Each scene shows the same named points in several views. A view is turned or mirrored, and shifted as a whole, has a little noise and may leave points out.

Scene 1
View 1
Z22: [ 27 -31 -16 -38  20  16 -45   3  56 -49  -6  -3 -19   1  -8 -21   2  -5
  -6  -7  33   4 -46  -2 -14  -4  26  20  15  47  -2  50  26 -28 -11   7
  13  -3  -2  44  -4  32 -12 -26  18 -26   8  -8 -19 -21   3  -3   6]
Z372: [-14   8  -9 -41 -24  17  10   3  33 -30  12 -16   1 -20  -4  23   4 -10
 -13 -47  -3  -1  13  10 -18 -22   3  -5  -4  37 -39  40 -11   2  17 -11
 -12   0   4  -9  -3 -15 -10   2  26  -6  -4  -7 -31  31 -17   7 -14]
Z691: [-31 -30  18  -7  -5 -23 -24 -15  21 -33  -8  -3 -25  -1   8  14  22 -36
 -12  -8   8 -13 -10 -44 -30 -33  -8   3 -17  35 -20   1 -19  22   4 -16
 -26 -40   7   4  31   5  -7  52 -10   1  13 -40  -8 -14  -4 -31   0]
Z264: [-10 -25  15 -17  13  -4 -27 -12  22 -38   1  -2 -11   8   3  -1  10 -24
 -12   3  14  -6 -16 -27 -25 -20   7   2  10  34  -9  16  -2  -1   4 -15
  -5 -21   5  10  10  12 -13  21   5  -4   7 -27  -9 -12  -1 -11   1]
Z730: [ 11 -14   9 -25  23   5 -32  -8   1 -58   0 -16  -7   4 -14 -10  -6   3
  -2  10  11 -19 -37 -11 -30 -21  10  13  51  27  11  22  -6  -9   4  -7
  26 -13   7  44 -19  35  -3 -14  17 -10   5 -30 -15 -32  -5  14   4]
Z463: [  3  -4  28 -22   7  -5 -16  -4  17 -52   6  -5   4   8 -12   2  11  -7
 -15   1  24  -9  -2   0 -34 -33   0  -8  28  27   5  38   5 -22   3  -2
  17 -18   4  19 -20  33  -6   3  25 -11   9 -28 -23 -29   6   7  -3]
Z254: [-26 -14   4 -20  22  16 -18  -8  -3 -20  17  -6  -5  11  -5  11 -13 -14
 -11   0 -17   3  -7 -29 -22 -10  25   3  33  11 -21   3 -16   9  25 -27
  -9   5   5 -17  12 -14 -26  13  14  13  -6 -15   0  36  -9  10  -6]
Z732: [ 20 -34 -24 -44  39  30 -42   7  39 -34  11   0  -7   2  -6 -24  -9   4
 -14  -8  21   9 -44  -7  -3   0  43  18  20  37  -6  46  18 -25   8   2
  13  14  -7  37  -9  14 -26 -44  26 -19   7   0 -15   2  -1   4   6]
Z389: [ -1   3 -25 -56  -9  30   8  14  32 -27  21 -14   9 -28  -6   9  -3   5
 -18 -54   1   0   1  18  -5 -16  17  -1  -5  41 -35  51  -8  -8  25  -3
  -3  11  -3  10 -18 -15 -12 -37  37 -12   2   3 -38  28 -20  13  -8]
Z130: [-34  -3   2  -6 -15  -1 -19 -12   0 -36 -10 -21 -33   2 -17  34 -10 -18
   9  -9 -27  -6 -12 -33 -45 -22   1  20  37   7 -32  -9 -29  33   8 -31
 -19 -15  19 -15  28   0  -7  52  -1  14 -14 -27  -1  27 -13   6 -11]
Z188: [-18 -13  -2 -23  -8  10 -12 -16  32 -29  -1 -13 -20   1  10  11   0 -36
   1 -12 -10   2  -8 -23 -23  -5   5   6  12  39 -35  10  -5  14   6 -27
 -21  -8  12 -19  30 -18 -15  35  -1   4 -10 -15  -5  30 -13  -6  -9]
Z797: [ -5 -10  -3 -29  12  12 -24   8  30 -32   9   0  -5   4 -18   9   0  -1
 -18 -15  14   9  -8  -4 -24 -20  24   7  18  18 -14  42   6 -17   9  -2
   2   1  -2   6  -5  15 -22  -5  27  -9   4  -8 -18  10   4   6  -5]
Z792: [-21   5   0 -11   1  15 -24   0  10 -33  -2 -10 -23  15 -33  32 -19  -4
   1  -3 -18  14  -6 -14 -45 -14  21  18  58  -9 -24  16  -6   4   7 -21
  -2   8  12 -22  11  12 -22  29  18   8 -17  -8  -1  39   0  25 -14]
Z498: [-37   0  21  -2 -14 -15 -17  -5  -2 -39  -7 -12 -20   2 -23  38   4 -10
  -8 -12  -8 -10   3 -27 -49 -43  -5   7  24   0 -21   4 -28  21   9 -18
 -12 -28  11  -8  14  18  -6  49   8   9   1 -35 -10   3  -3   2  -9]
Z725: [  7 -30   2 -41   8   0 -20   1  51 -37   6   2   2 -11  13 -15  23 -18
 -25 -23  38  -5 -15  -5  -6 -23   9  -5 -29  62 -10  49  11 -19   4   7
  -3 -19  -6  33  -5  10 -11 -15  17 -24  21 -19 -30 -27  -2 -23   6]
Z326: [-28 -27   7  -9  16  -3 -36  -7  12 -25  -1   1 -24  11  -8  14   0 -18
 -12   1  -2   2 -18 -42 -29 -22  20  12  13  11 -18   2 -13  13  11 -18
 -17 -16   5  -3  24   7 -22  33   2   7   5 -25   1  11   0 -10  -1]
Z177: [ -4  -5   0 -38  -5   3  -7  16  36 -36  12  -2   5 -16 -14  13  15   6
 -29 -41  26  -2   5  10 -20 -40   9  -5 -16  32 -16  56  -1 -18  12  10
   0 -12  -6  21 -20  17 -11 -17  35 -17  16 -14 -38  -9  -1  -2  -5]
Z707: [ 15 -22   3 -20  18   4 -47   3  45 -51  -9   2 -19  15 -22  -5   4  -2
 -10   5  33   8 -31  -6 -32 -18  22  18  28  23   4  46  23 -29 -14   6
  14  -9   0  31  -5  47 -16  -3  18 -20   7 -15 -13 -24  15   0   3]
Z672: [-14  -4  28 -16   7  -4 -13 -11  -1 -45   5  -9   1  10 -11  12   4 -13
 -11   5   4 -12  -1 -15 -38 -31  -2  -5  37  18  -4  15 -11  -1  10 -16
   7 -19   9   2  -7  18  -9  21  16   2   2 -31 -13 -12  -1   9  -7]
View 2
Z792: [-40 -16  10   6  21 -14  17 -32 -24  -4 -20 -49   3  -1 -17  -2   4   8
 -21   2  26 -16   8 -22  -1 -21  17  16  36  13 -14  -8   8 -15  28 -30
   3  29 -13 -26   9  11 -28  13  48 -23  30  -7 -13  20 -16 -25   8]
Z797: [ -9  12  18  -2   8 -14  16 -12 -26  -9  -9 -22 -20  -1  -7 -14  -6  -8
  -9  16  22  -2 -11   5  11   3   3  13  18 -13  28  11  -2  10  12  -3
 -12   0  -4 -14   6  11 -20  -7  12  -8  34  -7 -14   5 -15 -18 -24]
Z177: [  8  16  15  13  -4 -23  13  15 -26   1  11 -14 -39 -11   5 -16 -10 -21
 -10  12  21  17 -24  34  11   0 -11  -3   6 -38  44  10   5  23  12  17
 -12 -11  -1  -3  14   3 -23 -20  -1 -20  38   9  -7  13 -24  -6 -39]
Z732: [  2  37  28 -14  10   8   2 -25 -17 -44 -24 -14 -10   8  -7 -31 -13   0
  12  33  30  -5 -36  -4   7  13   3   7  -1 -10  39  35 -16  28  -9  12
  -9 -13  -6 -12  -4   7 -18   4  -8  13  20 -31 -29 -10   7 -15 -43]
Z188: [-40  13   9   1 -15   7   4  -6 -17  13 -14 -31  -4   4   5  -8 -14 -20
 -11  -8  13  27 -13 -37  -3   1 -20  -2  26   1 -21 -14  27 -25  11 -28
   5  22  -4  -4 -16  31 -11 -10  21 -16  25   8 -26  10 -21 -11  13]
Z264: [-10  18  13   3  -1 -18  17  -5 -14  23 -26 -15 -11   4   6 -22  -2 -38
 -11  19  24  10 -13 -25 -15  -3 -16  16  27 -13  -5  -9  -5  -4   7  -2
   0  13  15   3 -14  16 -11 -15   5   6  27   2 -21  -6 -10  -1  -7]
Z463: [ -3  18  23  12   7 -38  29  -5 -16  14  -7  -1 -18 -15   4 -25   3 -31
 -20  32  33   3  -5   1 -10 -15  -9  18  33 -17  17   5 -19  21  18   9
  -4   5   6  -2  -2 -13 -15 -19  11  -2  27   7  -5   8 -12  -5 -30]
Z389: [-15  28  12   3 -12  13  -9   0 -21 -31  18 -33 -28 -12   0 -13 -29   1
  -6   2  25  32 -28  26  18   7 -12 -26   1 -29  37  27  26  21   4   1
   1 -20 -23  -6  26   9 -28  -2  17 -45  26   5 -11  30 -15 -15 -28]
Z691: [ -9   1  -2  17 -12 -22  13  16 -16  54 -28 -28 -17  12  15 -13  -1 -57
 -11  -1  15  22 -18 -29 -26 -10 -27  13  25 -21 -25 -39  14 -25  10  -3
   5  27  27  10 -19  34 -12 -23   0   8  38  15 -24 -11 -24  13  13]
Z730: [  0  21  22  17  19 -26  17 -21  -3  -6 -28 -12  -1 -12   1 -32   6 -25
  -9  45  48 -10 -19 -14 -29 -33   1  13  28 -13   7  10 -29  29   8  22
  10   9   6   2  -2 -28 -21   4  11   8  14 -12 -12   5   8   3 -31]
Z707: [  4  14  34   8  17 -31  29 -15 -23 -10 -24   1  -8  -2  -2 -24  12 -11
   1  34  22 -19 -26  -6   2 -11   4  25  14  -6  29   7 -23  19  14  14
 -18  19   6 -14 -21  -9 -11 -16  -7  27  28 -21 -19 -10 -12  -8 -47]
Z498: [-20 -20  -3  26  10 -35  21   0 -19  43 -19 -42 -14  -1   0  -5  10 -35
 -27   3  28   1   4 -13 -22 -31  -2  17  39 -14 -21 -34   7 -17  27  -8
   9  29  13  -5   6  12 -28  -6  32 -16  38  13  -8  12 -23  -1  13]
Z372: [-26  14   9  10 -17   2   1   7 -24  -3  19 -32 -26 -14   4  -6 -21  -7
 -16  -9  16  35 -16  12  15   0 -17 -20  14 -21  17   4  33   2  16 -12
   2  -1 -17  -6  14  15 -22 -12  23 -45  30  16  -8  30 -28 -14 -11]
Z725: [ 11  39  22   3 -16 -12  11  16 -18   4  -5   4 -30  -2  15 -29 -14 -38
   4  21  18  28 -39   7   2  12 -29   0   3 -34  35  10   0  20  -2  20
 -13 -10  10   8 -14  11  -6 -31 -21   8  30   3 -20  -9 -16   4 -40]
Z22: [  5  33  37   5   6  -7  13 -12 -17 -31 -23   3  -5  -1   4 -28   0  -8
  15  32  21  -4 -46  -8   4  -2  -6   7  -2 -12  34  20 -15  27   1  21
 -14   9  -1 -10 -25  -7  -8 -11 -19  28  22 -26 -28 -11  -5  -4 -56]
Z326: [-15  -4  -1   0   8 -13  12 -10 -19  25 -36 -41 -11  19  -3 -12  -1 -31
 -11   7  23  -2  -6 -28 -15  -3  -4  22  27  -8 -16 -20   3 -21   8 -14
   2  17  16  -7  -3  35 -21  -1  17   2  37  -6 -25 -10 -13  -5  15]
Z130: [-39 -20  -5  23   6  -9   7 -11 -15  24 -24 -56   3   4  -3   0   3 -19
 -19 -10  25   5  -5 -35 -22 -32  -2   4  33   0 -40 -33  24 -29  24 -25
  18  40   1 -10   1  20 -27   9  41 -21  29   6 -17  18 -19  -5  27]
Z254: [-31   8  -1 -14   6   1   5 -26 -15   5 -23 -46  -8  11  -9 -15 -15 -18
 -19  10  33   5   9 -26  -9   5  -1  14  37  -1 -13   1   4 -13   6 -27
   9  -1  -1  -7  14  31 -26  12  36 -24  27  -1 -21   8  -2 -20  22]
View 3
Z498: [ 30  12  -4 -12  19  21  -9  24  -5  12  13  -6  -2 -20  16  32  10  15
  49  -9  37 -13 -22  -7  25   8   7   8 -43  22   5 -10  14  11  25 -20
 -39 -16  25  11 -13  -4  38 -12  20  22 -11   0  11 -25 -16 -25 -26]
Z188: [ 39  -3  -7 -24  -8  14  29  15  -3 -22  22 -15 -20  10  -7  21  28  15
  13 -17  29  -4  -6 -29  10   7  15  15 -19 -25   6 -10  26   7  16   0
 -11 -34  15  -4  -1  17  44 -22   1  38  -9  -4  10 -14  -5 -17 -17]
Z797: [ 20   1  -7 -32 -21  -5  16  25 -22   9  -8   2  -4 -10  32  11  -2  -6
   5  10  21   1  16 -19   0  17  -9  -2   2  19  11 -12   8   4  -7   8
  -3  -9  42   9  -4   9  41  -6 -16  21   2  29   2   5  -4  -3  -9]
Z254: [ 27 -10 -15 -11  18  -1  13  39 -17 -10   2   5  -9   1  11  14  11   6
  16  -7  26 -14   6 -33  19 -15  15   3  -9 -19  12 -31  14   8   0  14
 -12  -6   7   4 -28   9  48 -23  11  27 -16  13   6 -17   5 -20 -10]
Z463: [  4   7   1 -38 -21   4  -9  12 -10   6  -9  18  25 -22  40  23 -14  -4
  35  14  10  -1   4  12   1  26   1 -14 -17  20  18   4  10  11  10 -13
 -22  -4  48   1   9  -6  38  -8 -29  14   1  32  16  -3 -21   3   1]
Z22: [  2 -14  -7 -41 -38   6  13   3 -26 -19  -4  -5  -4 -12  14  10  -5  10
   2  40   7   2  15   5 -30  47 -10 -11  21  19   9   2  14   9 -10  25
  -8 -12  68   4  17  -2  32  -6 -45  18  30  35  -8  36   2  33   8]
Z707: [  6  -2   0 -38 -28   3   0  13 -19  -6 -15   3   9 -23  26  16  -5  10
  16  36  17   4   6  16  -8  41 -15  -9   1  34   3  -2  10  12  -6  10
 -24 -13  59   9   0 -10  36 -15 -32  19  27  35  -1  21  -9  26  -2]
Z372: [ 32  13  -5 -33 -21   2  39  11 -11  23  17 -10 -16   5  21  19   2 -18
   6 -26  18   4  13 -46  -5  10   7   1  -6   3  23  -4  14  -7  15 -12
  24 -20  36  -4  19  33  36  15  -9  25 -28   2  14  -8  -9 -34 -17]
Z672: [ 12   4  -2 -24   4   7  -9  20  -6   1  -1  15  19 -16  26  26  -5   6
  43   2  17  -9  -4   1  15   9  13  -7 -26   8  16  -8  12  11  15 -12
 -28  -5  28   0  -7  -6  39 -16  -6  19 -10  18  16 -17 -16 -10  -6]
Z691: [ 39  -3 -11 -23 -11  43  -9   5  -3 -18  39 -24 -21 -15  12  23  30  11
  47  -5  34 -26 -31  -7   9  18  10  23 -49 -14  -2   8  33  26  33 -11
 -50 -27  29  18  13   1  46  -8  -5  20   9  13   1 -28  -9 -13 -19]
Z725: [ 18  -9 -12 -50 -58  20   7  -4 -18  -8  20 -10 -11 -11  38   8   1 -20
  16  16   7 -11   8 -12 -28  33  -2   0  -5  -7  14  18  23  18  12   5
  -6 -13  62  13  42  13  43  15 -54   9  15  44  -2   5  -3   8   5]
Z326: [ 33  -9 -14 -13   7  19  -1  28 -15 -14  13 -11 -19 -12  11  16  22  15
  26   6  36 -19 -14 -14  17   4   3  14 -25  -3  -2 -17  21  19   8  11
 -38 -16  20  17 -20   0  48 -21   8  25   6  16  -4 -14   2  -6 -18]
Z389: [ 19   4 -11 -33 -24  -5  41  16 -23  26  10  -6 -17   4  28   9 -15 -27
  -5 -11   6   1  31 -55 -24  10   6 -13  20   7  33  -6   9  -9   2   5
  42  -4  48  -3  24  35  32  26 -22  18 -27  14   6   9   2 -27  -5]
Z177: [ 20   9  -7 -43 -42   7  11   9 -20  30   8  -6  -5 -17  51  12 -13 -29
  17   3  13  -3  14 -23 -16  25  -9  -5  -4  27  19   6  10   5   9  -9
   7  -5  61  13  29  18  38  25 -32   8  -5  34   4   1  -9 -15  -9]
Z792: [ 26   9   1  -8  28 -10  22  39 -13   6 -15   3  -1  -3  -2  28   6  25
  10  -5  37   7   2 -20  28   2   2   0  -8  27   5 -35   5  -5  -4   4
 -13 -20  15  -4 -42   2  37 -33  31  39 -13  -8  11  -1  -8 -16 -25]
View 4
Z797: [ 15 -11 -11  22 -17  -4  -2  -2  -3  -5 -25   5   1   5   8  -3  -3 -15
  13 -14  17  14   1  -1  -8   0  26  -2 -32 -34   2 -16  33 -14 -22  -5
   7  -5  11  16   6   4  -8  10  27  29  -1   4 -28  -2   9 -39 -14]
Z130: [  7 -41 -11 -38  15 -23  27  -4 -38 -14 -44 -11   9 -11  -1  20   5  10
  41  10 -12  40  43 -12 -13   4  35  -7 -35   6  -7  -3  -4   6   4 -28
  23   6  33  -5  -5  -2  31  38  26  60 -22   0 -34  -4   3   3  24]
Z177: [ 22   6   8  29 -46 -20   0   0  22   9 -19  -6  -9  18  11  -8 -14 -32
   3 -21  17  39  -2 -13  -4  18  25  -3 -29 -35  -7 -26  29 -20 -23 -21
  14 -18   8  10  14  -7 -25   3  43  12 -18   0 -22 -18   9 -44 -37]
Z463: [ 21  -2  -4  40 -10 -18  12 -11  30   1 -18 -21 -11  -2  15   9   8 -10
   2 -14  15  35   6   2  10   6  20  10 -18 -23  12 -16  21 -15 -32 -21
   7  -4   7  -6  19 -22  -2   3  19  14   4  26 -18  14  -4 -14 -15]
Z326: [ 23 -46  -6 -15   8  -5   8   0 -30 -26 -42   1  22 -10  -9  25  10   7
  23   6   9  18  27  -7 -12  -4  24   6 -47 -17   1 -24   2 -12 -23 -27
   2  -8  28  -3  -1  -1   5  22  18  46 -18   9 -30   9   7  -6 -10]
Z732: [ 17   2   5  36 -25  19 -15  -4   5 -22 -20  20   5  15  -3 -11   5  -8
  -1 -23  37 -23  -2   7  16 -35  22  18 -35 -37  10 -16  66 -18 -36  11
  12 -22  27  22   3  18 -35  -7  17  44  16  10 -38  -5  -7 -52 -19]
Z498: [ 17 -36  -7 -16   3 -28  27  -2 -10  -6 -40 -22   8 -10   4  30   4   3
  30   6  -5  53  35 -14 -15  16  35   1 -39  -5  -1 -16  -9  -7  -8 -36
   8   4  16  -8   7 -20  31  31  23  31 -26   7 -22  11   5   3   7]
Z792: [ -5 -28 -35  -8  14 -10  12  -7 -33  -6 -37   3   5 -11  12   8   0   3
  43  -1  -3  18  24   0 -20  -5  38 -11 -36 -14   3   3  20   5   4   2
   9  19  13  19  -1   9  40  31  19  50   2  -1 -30   8   9 -22  34]
Z22: [ 26 -10  16  30 -25  10   5   5  28 -16  -9   0   1  11   3 -14   9 -11
 -13 -18  40  -8 -10  17  33 -23  23  19 -23 -31   7 -11  57 -20 -48   2
  21 -22  29   9 -16   3 -34   5  17  28  17  22 -49  -1 -15 -45 -21]
Z691: [ 39 -53  14 -29   4 -21  24   4 -17 -24 -36 -19  17  -9 -13  28  13   2
  10  13   5  42  27 -11   0  13  18   2 -34  -4  -9 -29 -21 -15 -34 -56
  15 -18  39 -27  -7 -19 -11  26  30  37 -35  18 -33  -2   0  10 -34]
Z372: [ 11   2 -10   2 -24 -26   0  -8 -21  10 -26   4 -13  13   6 -18 -18 -25
  24 -15  -6  39  12 -18 -12  18  20 -29 -16 -20 -19 -12  17   0   0 -20
  33  -5  23   9  12   7 -19  14  57  44 -20 -14 -25 -43  17 -36 -19]
Z389: [  6  24  -2  21 -45 -14 -13 -11 -10  10 -24  15 -16  26   5 -24 -22 -29
  18 -28   6  23   8 -21  -9   4  23 -17 -24 -28 -14 -12  44  -3   1  -6
  34 -17  22  23  22  18 -33  -1  57  47 -12 -20 -23 -48  14 -53 -22]
Z707: [ 24 -21   2  31 -13   4  13   5  30 -12 -13 -10   4   0  12   0  12  -9
  -4 -11  35   6  -9  19  19 -12  27  18 -28 -32  13 -12  42 -22 -47  -3
   4  -9  12   8 -13  -9  -6  13   8  14  15  27 -42  22 -10 -36 -10]
Z672: [ 14 -12 -12  18   4 -21  14 -15   3  -5 -32 -18  -5  -8   9  21   8   3
  18  -5   3  38  23  -6  -3   4  22   5 -24 -13   9 -13   8  -7 -18 -27
   8   2  13  -9  24 -19  12   7  20  31  -5  21 -14  13   0   2  -1]
Z188: [ 18 -37 -13 -23  17 -14   9  -8 -45 -16 -32   4   3  -8  -7   0   5  -1
  24   3  -4  19  20  -4  -4   1  12 -22 -17  -8 -13  -9  -3   2 -14 -28
  31  -2  41  -8  -6   7 -12  25  40  63 -14   4 -35 -23   8  -9 -14]
Z730: [ 12   6  12  35 -15  -6  14 -14  32 -11 -24 -16  -6   4   7  17  14   9
   3 -15  20  17  24   2  25 -24  32  33 -28 -11  20  -7  45 -11 -25  -9
  14 -13  22  -1  19 -16   2  -2   5  34  12  28 -26  17 -21  -9  11]
Z264: [ 29 -30   2   5   5  -9  10  -5  -5 -19 -28  -9   7  -7  -4  16  13   1
   7  -1  14  21  15  -1   7  -4  15   7 -27 -16   3 -21   7 -13 -34 -31
  13 -13  30 -13   6 -11 -14  11  22  38  -9  21 -28   4  -1  -5 -24]
Z254: [  6 -21 -25   0  12  -5  -8 -17 -46 -20 -45  14  10  -8  -7  17   4   8
  35  -5  -1   9  31 -14 -21 -12  21  -6 -41 -18   3 -17  13   0  -3 -15
   6   0  26   6  24  11   5   8  25  64  -7  -1 -14  -2  13  -9   0]
View 5
Z463: [ -6  -7 -23  -1  -2 -11   5 -17 -35   9   6 -14  11  23  15  12  -6 -34
 -17   1  -4  -3 -39 -10 -17   5 -17 -15   8 -16  30  15   8 -12  34  -4
  21 -15   5   4 -23  31  -8  -6   7  27  16  16 -10  13  12  21  -5]
Z732: [ 25  32  13 -20  15  -6  16   1 -31  23  15 -12 -22  -3  -2 -15  30 -29
  -2  24 -11 -26 -38   8 -27 -26  -9  26  50  22  -3 -19  16   6  46 -16
  -4  -5  -6   2 -29  11  -3  -8   2  15  42  -2   6  32  26  -6 -15]
Z130: [-29 -29 -31 -31  33 -12  -2   6  -9 -21 -10  -3  40   6  26   0 -14  -1
 -28  27 -34  16   9   7 -15  22  12  22   2 -15  30  19 -63   4   1  17
   5 -39   8 -16  12   8  25  -5  53 -26 -23   4 -19  61  17  27  -2]
Z498: [-24 -36 -39 -20  14 -11 -10 -10 -23 -20  -8  -4  44  12  18  15 -15 -14
 -30   7 -24  15   0  -2  -9  26  -4   0  -3 -27  31  27 -43  -2  26  16
  12 -35  18  -7   5  20  21  -3  37  -4 -20   8 -20  50  16  31  -7]
Z672: [-15 -11 -23  -4  10 -14   6 -13 -30  -2   3 -10  18  20  19  13 -11 -30
 -25   4  -9   3 -18  -4 -13  11  -8  -8   7 -27  34  20 -25 -10  27   5
  16 -28   6  -7  -6  21  -1 -13  20   7  -3  12 -21  30  14  31   0]
Z797: [ -5  -5 -19 -24  12  -5  16 -10 -28  23   7  -9   8  10   8   3  12 -22
 -14  13 -10  -7 -26   5 -24 -12 -15  18  25   0   2   5   4   4  39   6
  -4  -6   5   1 -23  24  23 -14  10   8  14   3  -5  33  19  11  -7]
Z372: [-17 -25 -35 -31  18   0  17  -5 -26  47  -6  11  11  22  40  11 -21  -3
   5   6 -35 -12 -20   9 -29 -18   1  42  12 -17   2  -3  17  -3  15  34
 -10 -13 -12  -9  -8  13  42   5  16 -12 -17   9  -2  28  13  12  12]
Z792: [-32 -11 -21 -36  41 -13  27   7 -13   8  -6 -17  22  12  13 -13  -2  -8
 -40  32 -10  20  -6   5 -26   7  -6  25  13  -5  19  28 -55  14  12   6
  -8  -9   9 -12 -12  24  30 -39  44 -22  -6  -1 -16  59  17  28   1]
Z691: [ -9 -37 -38 -11  -6  -3 -28 -24 -13 -42   9   8  50  -3  26  26  14 -18
  -3  11 -38  -3   8  13  -4  17   7  -1   4 -16  19  -6 -30 -10  18  26
  17 -55   9  -6  14   3  23  30  23   4 -11   6 -18  37  21  15 -12]
Z264: [ -4  -9 -19  -6   1  -8  -4 -18 -19 -20  14  -3  23   4  19  11  18 -28
  -9  14 -20  -7 -11   9 -11   5   0  -2  19  -8  20  -4 -21  -9  23   9
  15 -37   3  -4  -4  10   3   7  14  10  10   7 -16  28  21  14  -7]
Z188: [-23 -18 -27 -22  19  -4  10 -10  -2  -7  12   6  27   5  39   4  15 -10
  -3  29 -33  -4   3  20 -19  -4  15  28  15  -5  12  -9 -38  -4 -11  30
   1 -40 -10 -17   5   1  33   2  27 -19  -9   4 -16  35  19  13   8]
Z22: [ 18  19  -3 -17   3  -2   0  -6 -20   6  14 -15  -5  -1   3 -13  31 -27
  -1  29 -17 -21 -49   0 -26 -13  -5  10  32  31   7 -13  26   1  30 -22
  10  -7  -3  13 -38  20 -12  13   6  30  49   8  13  16  23 -11 -21]
Z725: [ 16  -5 -21  -7 -15   2 -10 -25 -30  11  18   7   7   4  21  19  20 -29
  18   2 -27 -30 -33   8 -18 -17  -4   7  24   0   3 -24  43 -13  38  11
  12 -26  -7   7 -17   9   6  33 -10  30  23  11   4   5  20  -6 -11]
Z389: [  1  -4 -17 -32  24  -1  23   4 -40  69  -8   8 -14  20  30   5 -23  -6
  11   2 -32 -23 -33   7 -32 -31  -3  54  28 -11  -4 -10  38   1  35  23
 -16  -1 -16  -7 -16   9  32   3   6  -8  -5   8   7  30  16   4   8]
Z730: [ 13  21   5  -4  18 -18   1   5 -37   0  -4 -22  -9  14   4 -10 -15 -32
 -23  12  -9  -7 -43 -16 -16  10  -3  -4  22  -6  43  15  -7  -7  39 -30
  23 -18   2   0 -19  19 -37  -6  21  20  26  14  -4  33  16  17 -12]

Which points are out of place in each view (at most two, in the order of its rows)? Write none if all are in place.
view 1 | Z792, Z498
view 2 | Z463
view 3 | Z707
view 4 | none
view 5 | Z691, Z730
